Points on a hilly landscape, in no order, each with its height.
A ball rolls from a point to the lowest of its 3 nearest points, and stops where none of them is lower. Distance is the straight distance between rows; heights are no part of it.
vop: [  3   3   9  -1  -8   4   3   1  11   3  -8   9  -7  -5   2  -7  11 -11
  -2 -11  -3   7  -2  -6  -1   4  -4   3  -5   5]  height 134
mog: [ 11   2 -14   6 -11 -11  -4   6 -15  -2   1  -6  -5   1   7  14  -9   4
  -4   2   2 -11  16  -1   8  10   3   5   7 -13]  height 528
Noz: [  5   5  -4  15  -9 -15   1   1  -3  -3  13  -5  -9  -4   3   0  -1   9
   4   1   6 -14  21  -3   8   4   6   9   8 -12]  height 464
Fof: [  8   3  -6   8 -12 -11   5   3 -13  -1  -2  -5 -14   3   7   7  -7   2
   4  -4   6  -8  22  -5   6  14  11  16   6 -17]  height 499
balig: [ -5  -5  11  -1  13   3   7   2   6   1   3  -5 -12  -5   9  -9   1 -12
  -1  -8   7   8  -7  -1  -5   2  -8   1   2   3]  height 340
bar: [ 8  2  0 -1  2  1 -4 -1 -4  3 -4  3 11  9  3 -3  1 -6 -3 -2  1 -9 10  2
  4  5  0 -2 -2  3]  height 516
kovi: [-19  -8  -1   0  22   9   8 -11   2   2  17  -8  -3  -9 -20  -1  -8   7
   9  10   4   9 -16  12 -18  -5   6  -8  -3  -2]  height 142
bul: [-20  -9   0   0  28  10  14  -8   1   7  17 -16  -9  -8 -16  -1  -5   7
   3   3   9  -1 -11  14 -11  -5   4  -8   2  -5]  height 176
noki: [  9   9 -10  13 -27 -13  -8   6   9 -14  15  11  -5  -1   9   4  -1   0
  -3  11  -8 -11  11  -7   7   1   2   2   7  -1]  height 368
Pefed: [ 10   1   0  -9   3   1 -12   9  -9   1 -16   2  15   9   2   3  -8  -9
   0  -5  -5   0   1   8   3   7  -5   5  -7  -3]  height 344
misu: [  1   0  -2  23  -4 -15   9   3   2  -3  24  -6 -13  -3   9  -2   3  11
   8   9  -1 -10  18  -5   8   4   5  11  12 -14]  height 430
sapo: [ 8 -6  7 -1 -2 -5 11 -3 -1  1  2 -3 -2 -1  1 -5  4 -8 -4 -8  3 -4  2  1
  3  8 -4  7 -1 -5]  height 299
rusi: [ 12  -2   5 -15   1   2 -17  13 -10   3 -40   8  17   5  14   6  -9 -13
   8 -12  -4   2  -8  -4   7   1  -5   3 -13  -2]  height 320
Bovo: [  6  -5  -1   7   1 -10  16   1  -9   1  -9  -7  -6  -5   9   2  -9  -3
   1 -11  13  -9  17  -9  10  19   9  23  10 -15]  height 536
budak: [  9  -3 -13  -2 -20  -7   3   5  -9 -10 -12  -1 -10  -5  12   7  -6 -11
  -5  -6   4   1  14 -17   0   8   5  18   3  -8]  height 686
Biz: [  8   6 -17   0  -3  -4 -23  -4 -16  -7  -3   7   8   8  -1  12  -8   1
  -6  17 -15  -9   8  15   0  -1   1   0   3   7]  height 508
gimuz: [-19  -3  -6  -2  -2   5   6  -4  20   1   8   6   8  -3 -16  -3  11  13
   4  12  -4  25 -16  -2 -11 -12  10 -10   6  12]  height 154
Luru: [  6   6  -5   5 -18  -7  -3   6  10  -6   7   9  -6  -2   3   1  -2  -5
  -4   1   1  -5   7 -10   3   2   2   7   1  -6]  height 417
pake: [-12  -2   9 -13  -7  10   7  -1  16   1  -6  14   8  -2  -9  -7  19   8
   6  -3  -6  27 -10 -11  -5 -11  -1  -4   1  12]  height 240
vasi: [  0  11  -1  -2  -7   3 -16   2  -1  -3  -4  13  25  13 -10   7  13   8
   7   9 -15   4   1   4  -5 -11  -4  -7  -9   7]  height 274
Lumu: [ 13   3   3 -10  11   1 -12   8 -12   3 -28   2  18   9  13   3  -8  -4
   6 -11  -4  -1  -6  -1   5   4  -1   1 -20  -3]  height 336
zepu: [  8   2  -3  -9   4   6 -25   2 -15   1 -30   6  16  11   2  17 -12  -1
  -1  -3  -8   2   3   9  -1  -6  -3   0 -12   1]  height 331
vis: [  4  -3 -17 -16 -18  -5 -16   2 -20 -10 -23  -3 -12  -1  11  24 -22  -8
 -17   4   4   1   2   2  -3  -4   5  14   0  -3]  height 720
ribup: [  9  -1 -12   1 -10  -9  -5   4 -19  -1 -12  -5  -5   0   8  16 -19  -1
 -15  -4   7  -9  18  -1   4   5   1  13   3 -11]  height 570
Garep: [-26  -9 -13   1  24   6   7 -10   8   1  29 -15  -4  -7 -28  -3  -7  12
   9  20  10   1 -17  13 -17 -11  11 -21  -1  -3]  height 183
Lokit: [  6   1   0  13  -4 -11   1   0   3   3  24  -8  -4   3   0  -3   0   5
  -5   5  -1 -16  11  -3  18   5   4   2  11  -2]  height 259
madid: [ -2  -7  10  -1  21   4  16  -2  -9   3  -1 -15 -12   1  10  -5 -12  -9
   4 -14  16  -9  -8  -3   7   7  -6   8  -2 -12]  height 549
rog: [  9   7 -11 -14 -23  -7 -17   7  -8 -12 -24  11  -5  -2  12  15  -7 -17
 -11  -8   0   4   8 -10  -3   2   2  12  -5  -5]  height 749
som: [  6   3 -10  -2   6  -1 -11   8 -18  -1  -4  -5   3   2   5  10 -19  -4
 -11   3   4 -15   9   5   5   8  -3   8   2  -6]  height 620
vali: [  9   7  -1  -7 -28  -5 -14  10   3 -12  -1  17   0   0   3   2   6  -7
  -6   2  -7   2  11  -5   0  -3  -3   1  -2   3]  height 401
tus: [ -8   0  -1  15  14  -6  14  -8   8   0  29 -12 -10   0 -10  -7   3   9
   0   6   3  -1  -2   9  -6   4  -1  -4   4   2]  height 254
Sipav: [ 12   1  -9 -11   4   1 -13   5 -15   3  -8  -3   4   4   9  12 -16 -10
 -14  -8   5  -5   5  -1  -1   8   4   2  -8  -8]  height 676
Sovig: [  8   6   3  -8 -13   1  -1  11   1  -3 -18  11   1  -3   8   0  -1 -20
   1 -10  -1   4   2  -7   0   6  -1   6  -4   1]  height 232
Mep: [ -1  -3  12  -3  10   3   8   7   2  -2  -9  -6  -9  -1   6  -7  -1 -12
   1 -13   9  -4  -7  -4   1   6  -9   6   0  -1]  height 356
Tigi: [ 11  -2  -4  -5 -16  -3 -16   8  -4  -6 -22   9   7   6  10   4   0 -13
  -2   2 -11   9   7  -2   1   1   2   9  -7  -3]  height 357
fasut: [ -4  -1   0  12   3  -4   9  -1   6   1  26  -5  -6   1 -10  -4   2   6
  -4   6   2  -9   7  -1   3   2  -4  -3   9   1]  height 258
Sevi: [  8   6  -4  21 -21 -12   1   6  17  -4  26   3  -6  -1  11  -3   7  11
   0   8  -6 -11   4 -10   5   2   3   2  12   0]  height 317
zanon: [-10  -3   9  -9  -4   9   6   2  12  -3  -9   7  -1  -9  -2  -1   9 -11
   2 -11  -5  18 -14  -3  -3  -1   0   2  -4  11]  height 109
suvef: [ -5  -5   4   8  15  -1  16  -6  -1   4  18 -11  -8  -9   1  -8   3   1
  -7   3  12  -8   1   7   4   0   0  -1   3  -1]  height 345
Tes: [  5   8  -2   6  -5   3  -9  -9  10   3  12   9  14  13 -12   0  15  11
   9  14 -11   4  -7   4   5  -7  -3 -12   2  13]  height 229
Kobu: [  9   1  -1   9   5  -7  11   0  -6   3   5 -11 -12   4   0   2  -4   4
  -4  -5  11 -13  12  -1   9  11   5   3   6  -7]  height 571
Dusak: [ -4  -6  15  -2  19   0  14  -7   1   8   7 -17  -3  -3  -5  -5  -4  -7
  -5  -5  11  -5   0   5   3   3  -9  -3  -7  -2]  height 406
fava: [ 12   2 -17  -6 -20  -7 -23   8 -19  -8 -21   0  -4  -4  12  21 -16  -8
 -19   3  -2  -2   6   0  -1  -3   2  10  -2  -2]  height 685
pobas: [ 0 -4  7 -6  9  7 10  0  1  3 -6 -2 -4  2  3 -3  2 -7  0 -9  4  2 -7  0
 -1  3 -2  0 -7  4]  height 271
togun: [-10   1   0   9  -1   0   4  -5  21  -2  19   3 -10  -3  -9  -7  12   4
   0   4  -6  11  -8  -3  -1  -8   1  -6   8  12]  height 141
nubul: [ 10  -3  -5   1  -5  -7   0   8 -10  -4 -10   0  -3  -3  10  -1  -7  -9
  -5  -8   9  -3   7  -4   2  13  -2   7  -3  -7]  height 650
fitib: [  5  16  -8   4 -31 -12 -23   8   6 -15   7  10  -1  -2   0   3  -4   2
  -5  17 -16  -4   4  -6   4  -6  -6  -4   6   2]  height 408
Fef: [ 14  -2  -6   0  -5  -3  14   0  -9  -1  -9  -2  -5  -3   5   2  -7 -11
  -4  -9   8  -3  14  -4   3  14  -3  15   0  -9]  height 593
risas: [-17 -11   5   1  26  10  20 -10   0   6   8 -16  -7  -8  -5  -1  -4   7
  -2  -7  16  -1  -6   1  -5   9  -5  -1   1  -5]  height 247
zel: [ 4  2  0 11 -5 -1  0  0  6  0 18 -1 -4  7 -3 -4  3  4 -7  6 -3 -9  5  0
  6  0  1 -8  6  2]  height 220
vor: [  1  -2  10  -6  14   7  12   1  -1   2 -10  -5 -13  -7   9 -12  -4 -13
   2 -20  15   1 -10 -12   4   8 -11   8  -2  -1]  height 423
Gami: [  4   6 -11  -3  -8  -3 -23   2 -16  -3 -11  18   9   9   1  14  -5   3
 -10  12  -8  -4   6  12   2  -4   5  -2  -3   7]  height 482
lur: [  9  -5   3  16  -9 -17  13  -3  -1   3   7  -7  -9  -4   1  -1   2  10
   7   1   2 -13  23  -7   8  11   7  20  14 -14]  height 470
mogo: [  8   8  -1  -1  -9  -5 -19   2   0   5  -3  15  11  11  -5   4   6   1
  -3   3  -5  -2   6   2   2  -1  -4  -3  -5   3]  height 286
setig: [-23  -9  -2   5  10   8  10  -3  12  -6  10   0 -14  -9  -7  -3  -6  -4
   5  -2   6  22 -18  -1 -19  -2  -3   0   9  10]  height 95
pufo: [ -8  -8  10  -4   6  13   4  -7  10   5  -6   6  -2  -3  -3  -5   8   5
   8  -4   1  17 -17  -3  -8 -10  -4 -10   2   8]  height 149
Pivu: [  0  10   6  -2   9   2   6  -4   4  11   7  -2  21  11 -11  -5  16  11
   7   7  -9   2  -2   7  -4  -8   1 -14  -4   8]  height 210
bif: [-13  -4  -1  15   1  -3  11  -3  14   1  27  -4 -15  -6  -1  -7   3   8
  -1  11  -1  -3  -2  -2  -3  -8   8  -2  21  -3]  height 280
gifen: [  9   0   7  -3  18   1   0   2  -9   5  -9 -13   4  10   4  -4 -11  -8
  -3  -7  14 -12   4   6   6   9  -3   3  -8  -5]  height 468
tetes: [  4  -1   8  -8 -10   1  -3   3   0   0 -14   6  11   3   4  -5   1  -6
   4 -10  -7   1  -2  -4   0   3  -7   0 -10   3]  height 157
mizaf: [ -4   7  -1   2   0   2   3  -4  12   3  10   4  11  10  -7  -4  14   9
   1   6  -3   7  -2   5  -1  -5  -1 -12  -6  11]  height 214
lodok: [  6   3  -3 -12   5   3 -23   9 -24  -2 -34   8   2   7   5  15 -15  -4
   1  -2  -3  -4  -5   4  -2  -6   1   0 -13  -3]  height 367
lamu: [  7   2   9  -7  15   4  -5   7  -8   8 -17  -1  18  10  -2  -1  -4  -2
   4  -8   5  -1  -8   3  -1   0   0  -5 -16  -5]  height 364
tunu: [-18 -13   7  -6  30  16  15  -5  -2   9   0 -14  -5  -5 -14  -3  -4  -2
   7  -2  11  -2 -23   9 -13  -4   0  -3  -7  -1]  height 252
lafa: [-14  -9   9   0  10   7  13  -1   1  -8  -6  -9 -23 -12   7  -9  -1  -9
   5 -15  12   6 -11  -3  -7   9  -5   9   7   2]  height 400
Vudi: [ 12  -3  -8  10 -14 -13  10   3 -13  -3  -8  -6 -10  -4   8  14  -8  -1
   7  -4   7  -8  27  -5   7   9  10  28  10 -20]  height 522
tera: [-16  -9   7   4   8   1  18  -6   3  -7   3  -7 -24 -14   4  -4  -4  -5
   1  -6  14   4  -6  -9  -5   6  -4  11   8  -2]  height 433
movoz: [  7  11   2   1 -23  -4 -15   4  11  -4   7  18   9   6  -6  -4  10   3
  -1  10 -16   1   1  -2   0  -4   4  -5   2   6]  height 160
sifo: [ -7  -5  14  -3  21   3   6  -5   3   9   2  -5  18   5 -12  -3   7   8
   3  -3  -8   7 -13   3  -4  -4   1 -12  -4   3]  height 153
big: [ 13   0  -7  10   2 -10   0   2  -9  -1  14 -12   3   5   2   1 -13  10
 -11   6  12 -21  16   2  10   5   0  -2   4 -12]  height 566
Vozu: [  2   5   8  10 -17  -2   1   8  12  -3   8   7   1  -5  -4  -6  13  -4
  -2   4  -4   2   2  -3   0  -1  -1  -1   3   7]  height 287
tev: [ -6   7   4  -2   6   8   5  -5   3   8   7   7  24   7  -9  -8  23  23
  12  14  -5  12  -4  -3  -9 -17   4 -18  -5  13]  height 225
Pusar: [-12  -4   7   4  13   5  19  -7   5  -1  10 -11 -17  -8  -5  -8   2  -5
  -1  -6   6   6  -8  -2  -7   5   0   0  10  -2]  height 456
Mezab: [ -4   1  -3  16   1  -6   8   1   6   9  30 -10  -4  -1  -8  -3  11  12
   6  16  -1 -16   9  -2  12   4   0  -8  11  -1]  height 302
vorok: [  8  11  -4  -4 -19  -3 -23   0   0 -13  -8  15  11   2   1   7  -1  -2
  -3  11 -15   0   7  -1   3  -5  -3  -2   0   4]  height 341
Befop: [  3  -6  17 -11  18  12   2   9  -1  11 -19  -3   6   8  13  -7  -3 -10
  13 -20   5  -4 -17   4   5  -4  -6   0 -11  -3]  height 454
bok: [ 12  -8  -1  -4  10   5 -13   8 -19   4 -21  -3  -1   5  10  10 -23 -12
  -7 -11   2 -13   1   7   3   2   1   6  -9  -5]  height 736
lozaf: [  2  17  -3   0 -20  -4 -18   0   4  -6   6  14  12   8  -6   3   6   9
   3  20 -24 -13   5   9   6  -9   2  -4   3   2]  height 116
dif: [ -5   1  15 -12  10  10   7  -9   4   8  -6   8  17   0  -4  -4  12  12
  15   0  -6  20 -17   0  -6 -15  -1 -10  -1  10]  height 170
ran: [ -1   4   2  13 -14  -7   0  -1  15   1  23   7  -5   1   1 -10   6   4
  -1   8  -6   0   4  -8   0  -2   6  -4   9  -2]  height 265
Ton: [-10  -9  11  -7  13  12   7   2   6   3 -14   4  -5  -9  -1 -10   4  -7
   6 -11   1   8 -14   1  -1  -7  -7  -3  -9   6]  height 194
fomo: [  1  -1   4  12  -7  -6  13   2   1  -2   4  -6 -10  -6   9  -9  -1  -4
  -4  -6   5  -7  10 -11   9  14   1  15   7  -4]  height 385
ful: [  8   3 -16  -1 -23  -5 -20   0  -5  -8 -15   9   2  -1   7  10  -8 -10
  -8   4  -6  -4  11   4  -1   1  -3   7  -2   2]  height 439
rez: [-11  -8   9  -1   8   2  16  -2  12   0   1   2  -4  -2   0  -9   7  -6
  -3  -3   1   9  -9  -8  -2   0   0  -3   3   8]  height 391
lib: [  5   1   7  -9  -1  -2  -7   2  -4   2 -16  11  19   3   2   2   4  -4
   6  -7  -3   8   3  -1  -3  -5  -3  -3  -9   4]  height 152
roli: [  4  -4   9  -4  25   8   5  -2  -6   9  -9 -10   1   1   0  -4  -2  -7
   0  -8   7  -5  -7   6   4   2  -7  -6  -6  -6]  height 369
viki: [ 1 -3  1  8 -7 -6 10 -1 13 -4 15  0 -8 -2  3 -6 15  2 -3  3  2 -4  4 -6
  5  0  1  2  5  5]  height 269
Setu: [ -8  -1   2  -8  15   9   7  -6   7   3   1  -3   7  -3 -16   0  14   8
   6  -1  -2  13 -15   3 -10 -12   2  -7   0  10]  height 133
vazub: [-16  -3   2  -2  12  16   8  -4   9  -5  14  -4  -9  -9 -18   0   7   2
  10   6  -1  16 -18   7 -13  -9   6  -9   3   1]  height 106
soviz: [  3  13   7  -6 -20   0  -6   2  11  -1  -2  15  12   4  -1  -7  15   0
   9  -4  -6   6   5  -5  -2  -2   0   0   3  13]  height 218
Dizu: [-14   2  -1   5  11   9   7  -9  10   1  22  -2  -3  -5 -20  -4   8   7
   8  15  -4  14 -13   6  -8  -4   9 -15  11   8]  height 85
das: [ 13  -1  -4  -2 -14  -7   6   5 -17  -7 -15  -8 -13  -4  12   4  -8  -9
   0 -17  10  -4  14 -10  11  13   4  20   7 -12]  height 647
Valo: [  5   6 -15   1 -22  -6 -23   5   1 -11  -5  12   2   3   2  12  -3   1
  -8   8  -9  -6  12   2   0  -6   4   5   4   0]  height 386
lagap: [ 10   4  -7  13  -6  -3  -7   0   0   1  26   1   3   6  -3  -2  -7   9
  -5  10  -8 -16   6   9  11   2  -1 -11   3   0]  height 184
pum: [  8   1 -18  -4 -13  -9 -18   8 -14  -6 -11   2  -3   3   3  14 -12   5
 -17  13  -1  -8  10   8  -2   0   5   2  -3  -4]  height 731
bag: [ 14  -6  -4   4   8  -4   0   4 -26   1 -10 -16  -4  -2   5  14 -19   2
  -2  -5  11 -15  23  -2  12  13   2   9  -4 -10]  height 621
Muba: [ -5  -4   6  14   1  -3  17  -6   4   0  19  -9 -13  -6  -4  -4   7   6
  -4   3   8  -2   2   0  -1   2   1  -2  11  -7]  height 301
zem: [  5  11  -8   7 -15  -3 -11   0   8  -1  13   6   6   5  -2   2   1  12
  -3  14 -18 -11   3   4   8  -1   1 -10  -5   3]  height 147
Bos: [ 10   4  -3   0 -12  -5  -6   3  -6  -5  -2   1   2  -3   8   7  -8  -5
 -11   3   0 -13  21   4   4  10   8   7   0  -7]  height 573
doku: [-11 -14   9  -1  15  14  16   2  -7   4  -6  -7 -17  -7   8  -7  -8  -8
   0 -19  16  -5 -15   0   1   6 -12   7  -3  -6]  height 486
Tavi: [-17   1   0  -5   7  10   6  -7   6   0  -1   5   8  -8 -10  -3  14  15
  10   8  -3  27 -16  -2 -12 -14   5 -14   3  13]  height 144
bizir: [  1  12  -4  13 -16  -9  -8  -4  11  -1  30   0  -6   0   3  -4  -3  12
   0  16 -14 -13   7  -4   7   2   1  -3  13  -5]  height 343
nolu: [-17  -7   3   3  14   5  15  -6  12   2  15  -3 -15  -4  -8  -7   3   1
   0   0   2   3  -5   2  -3  -2  -3  -7   8   4]  height 428
zava: [-6  6  2 -2 -9 -3 -4  0 12 -2  2  8  8  1 -2 -5 18 -3  4  4 -9  9  0 -5
  6  0 -5 -5 -4  5]  height 248
fim: [  5  -6 -16  -7 -16  -3 -10  -1 -13  -5 -19  -2  -4  -2   8  10 -16 -13
 -11  -8   0  -2   9  -4  -2   3   1  14  -1  -5]  height 629
kibe: [  5  -6   9  -4  -6   0   0   7   1   5 -25   6  -3  -1   7 -10  -1 -17
   6 -18  -1   0 -11  -8   5   5  -2   7 -14   0]  height 297
gavo: [  8  -5   5  -7   9   0   5   6  -6   3 -14  -7  -1  -3   8  -5  -9 -12
   2 -18   7  -4  -5  -5  10   6  -6   5  -8  -3]  height 335
pobut: [ -6   3   4  -2  12   4   9  -3  12  10  16  -5  10   7 -12  -5  11  14
   4   6  -3  -1  -3   5   1  -3   5 -13  -2   5]  height 199
nukeb: [  0  -1   9   1  -2   2   5   2   8   3  -8   6   3  -1   5 -11   6  -9
   0 -16  -1   2  -1  -5  -1   5  -6   1  -4  -3]  height 200
fove: [  9   5  -5  -9  -8   1 -17  -3 -11  -2 -18   7  21   3  -2   9   5  -1
   0   4  -6   2   6   5   1  -2  -2   1  -7   0]  height 226
bonef: [  6   3 -17 -13 -24  -9 -20   3 -12  -9 -27   6 -12  -2   8  23 -14  -6
 -19   2  -1   1   0  -7  -2  -7  -1  12   2   3]  height 716
zoti: [-13  -9   8  -6  18  10  10  -3  -2   1   0  -6 -11  -6  -4  -7   1  -4
   8  -4   6   6 -16   7  -3   0  -6  -7  -4   0]  height 268
nuz: [ 7  1 -1  1 -1  5 -4  0  5  7  1  8 16  8 -3 -4  8  3  0  7 -8  3  2 11
  0 -2 -5 -9 -7 -1]  height 241
leg: [ 13  -2  -8  -2 -18  -5  -1   6 -10   0 -24  -3  -6  -2  15   4  -9 -12
  -9 -13   5  -5   9 -13   6  12  -1  18  -2  -9]  height 682
Lapif: [  5   2  11 -12 -10   5  -7   4  -1   4 -18  10  12   4   8   3   9  -4
   9  -8  -7   8  -2  -5  -2  -6  -5   4  -5   7]  height 112
Mul: [  4  -1   5  -4   2   7  -2   5  -3   4 -16   6   7   2  11  -7  -1 -15
   6 -13   4  -4   0  -8   9   7  -5   2  -9  -2]  height 236
Ser: [ 0  0  7  2  9  1  7  0  1  4  5  0  1  5 -2 -7  1 -1  0 -7 10 -2 -4  3
 -4  4 -3 -6 -1  2]  height 334
nir: [ -9   1  13 -15  20  10   5  -5   3  10 -11  -4  14   5  -4  -2  10   1
  11  -4  -1   7  -8   3  -2 -13  -1  -1 -16   9]  height 216
Dun: [  8   4 -13   8  -7  -8 -12  -1   2  -4  10   4   2   5  -2   4  -3   3
  -9  11  -5 -12  14   3   5   2  -3  -3   3  -7]  height 193
botib: [-21 -13  -2   2  13   5  12  -6   7 -10  18 -16 -18 -16 -14  -2   0   1
   0   1   9   7  -8   5 -15   6  -2  -5  10  -6]  height 494
Nus: [-21  -9   1  10   6   2  10  -5  12  -5  15   0 -12  -7  -8  -5   4  -1
  -1   2   2  22 -13   2 -17  -2   4 -12   7   1]  height 119
Non: [-13 -14   6 -12  25  13  12 -10  -7  10  -6 -10  -7  -2   3  -7  -7  -2
  10  -9  10  -5 -17   3  -5   2 -10   0  -7  -5]  height 376
keser: [ 11   1  -8  -9  -6   6 -14   8 -16  -6 -25  -1   3  -1  15   7 -13 -14
  -5 -10   3  -1  -1   1   2   9   0   8  -9  -3]  height 728
guvi: [ 14   6  -5  13 -16 -15   2   1   0  -6  11   2  -8  -1   8  -5   2  -2
  -3   3  -1 -14  16  -1   5   5   4  10  15  -8]  height 473
sunod: [  9   2  -9   3   5  -2 -13   0  -9   2  -7  -3  10   3   0   8 -14   4
 -11   4  -3 -12   7   8   4   3   0  -3  -6   0]  height 576
teriz: [  3   3  12 -12  11   6  -1  -6  -2   9  -8   3  23   5   1  -1  12   7
  13   2  -6   9   0   3  -6 -15  -4  -5  -8   6]  height 191
Kiduf: [-15  -4   1  -4  16  11   8 -14   6   6  20  -6   6  -3 -21  -3   7  11
  12  14   4   4 -18   5  -9 -19  11 -20   2   6]  height 104
depi: [-18 -10   2   6   8   8   7  -8  12  -7  22 -10  -8 -13 -12   0   2  -1
   5  11   6  20 -13  -1 -16  -1  10 -12  13   2]  height 121
bepup: [ -2   1   4  17 -12 -17  12   0  14  -6  26  -1 -10  -4   5  -9   3   7
   2  10   3 -12   7 -14   5  -1   2   9  16  -3]  height 377
bavi: [  4  -3 -21 -15  -3  -8 -21   2 -20  -3 -27  -2 -14   3  12  23 -14   1
 -23   0   0   0  -2   4   0  -4   1   7   3  11]  height 756
giga: [ 10  -2   1   1  13   0   6  -3 -11   8   6 -11   2   8   3  -2 -10   7
  -6   1   7 -13  11   9   8  10   1   1  -8  -5]  height 537
vira: [ 11   4 -13   2 -22 -18  -7   5 -10  -8  -3   2 -14  -4  11  10 -11  -2
  -4  -1  11  -4  22  -8   2   6   6  15   6  -8]  height 718
Luvap: [  8   7 -16  -7 -16   0 -24   0  -9  -9 -17  11   8   2  -1  16  -7   2
  -9   6  -7  -2   5   9  -1  -9   4  -4  -2   4]  height 441
larud: [  0  -7   8  -3  17   2  17  -5   5   5   1 -11  -7  -6   1  -3  -8  -6
  -4 -13   9  -9  -2  -2   2  11  -9   6  -2  -4]  height 457
sede: [ -5   3   0  13   0   1   3  -1  14   4  25  -3   2   3 -13  -7  13  12
   0  11  -6   0  -3   3  -1  -5   6 -11   1   7]  height 181
lut: [  9   2   0 -12  -1  -2 -19   5 -10  -2 -30  12  16  10   6   8  -4  -7
   1  -8  -5   3   4   2   3   2  -1   2 -10   1]  height 289
gud: [-16  -1   2  10   4  -4   8  -5  15 -14  28 -11 -21 -10  -4  -5   9   5
  -3  12   3   9  -4  -7 -13  -7   9   0  15   1]  height 342
sop: [ -9  -1  -1  13   9   3   6  -3  13   4  29  -9 -12   1 -12 -12   1  11
   2  11  -3  -4 -10   6  -1  -8   1 -10   9   5]  height 217
vomum: [-10  12   4  -4   8   5   7  -4   5   9  15  -1  16   1  -8  -5  20  21
   9   9 -14  10  -7   0  -7 -16   1 -13   1  12]  height 219
Lemut: [ -3   0  13 -15  10  13  -5  13 -10   3 -24   3   9   5   6  -7   0   0
  21 -18   2  10 -16  -2  -1  -6  -7   0 -12   7]  height 481
gafu: [  0  -3   8  -5  -2   8   1   2   4  -1 -12  12   1  -4  10  -8   5  -5
   7 -11  -3  12 -10 -10   2  -7  -8   2  -7  11]  height 67
bidis: [ -3  -2   5  -5   3   8   3  -3   5   6  -7   6  19   8  -5  -6  15   7
   5  -2  -3  19  -4   9  -6  -6  -3 -12  -6   8]  height 195
Vebig: [ -5   2   2  -3  -6   0   0  -5  10   3   2  11  11  -2 -11  -7  16   4
   3   6  -8  20  -8  -1  -2 -11   1  -9  -3  10]  height 221
Riva: [  0   4  -5  16   2  -8  -3  -3   6   4  33 -12   1   1  -1  -3  -3  17
   6  15  -5 -22   9   0  11   7   1  -3  10  -5]  height 294
zere: [-20   4   3  -2  20   8   9  -7   8   7  10  -4  -3  -6 -19  -3   6   9
   8   2  -1  16 -16  12 -11 -10   5 -10   0  -2]  height 120
der: [ -3  -3   5  -6  19   6  11  -6   3  14   9  -5   6   6 -11   0  11   9
   0   5   3  -5  -3   7  -3  -4   0 -10  -3   1]  height 182
zumaf: [  4   8  -5  -3  -6   3  -8   1  -8  -2 -15   7   8   7  15   3  -8  -8
  -7   1  -3  -2   4   8   0   2  -1  -3  -9  -5]  height 431
mune: [  7  11   1   0  -2  -1  -3  -3   3   4   3  17  24   8  -4  -1  13  18
   6  10 -13  13  -3  -2  -3  -9  -1 -11  -7  10]  height 249
vip: [-21  -4  -1   0  -2   8   5  -7  11  -4   7   2  -4 -11 -12  -3   6   4
   1   2  -1  20 -14   2  -3  -6   2  -7   6  11]  height 145

Two balls start at each pair of points below. Name the first point that both come to, or write never.
Sevi, Vozu | lozaf
Mezab, Riva | zel
gimuz, vomum | Setu
viki, guvi | zel
vor, fomo | gafu

Where does a ball stop that starts at each point below?
tev | Dizu
misu | lozaf
noki | lozaf
Lokit | lozaf
tunu | Dizu
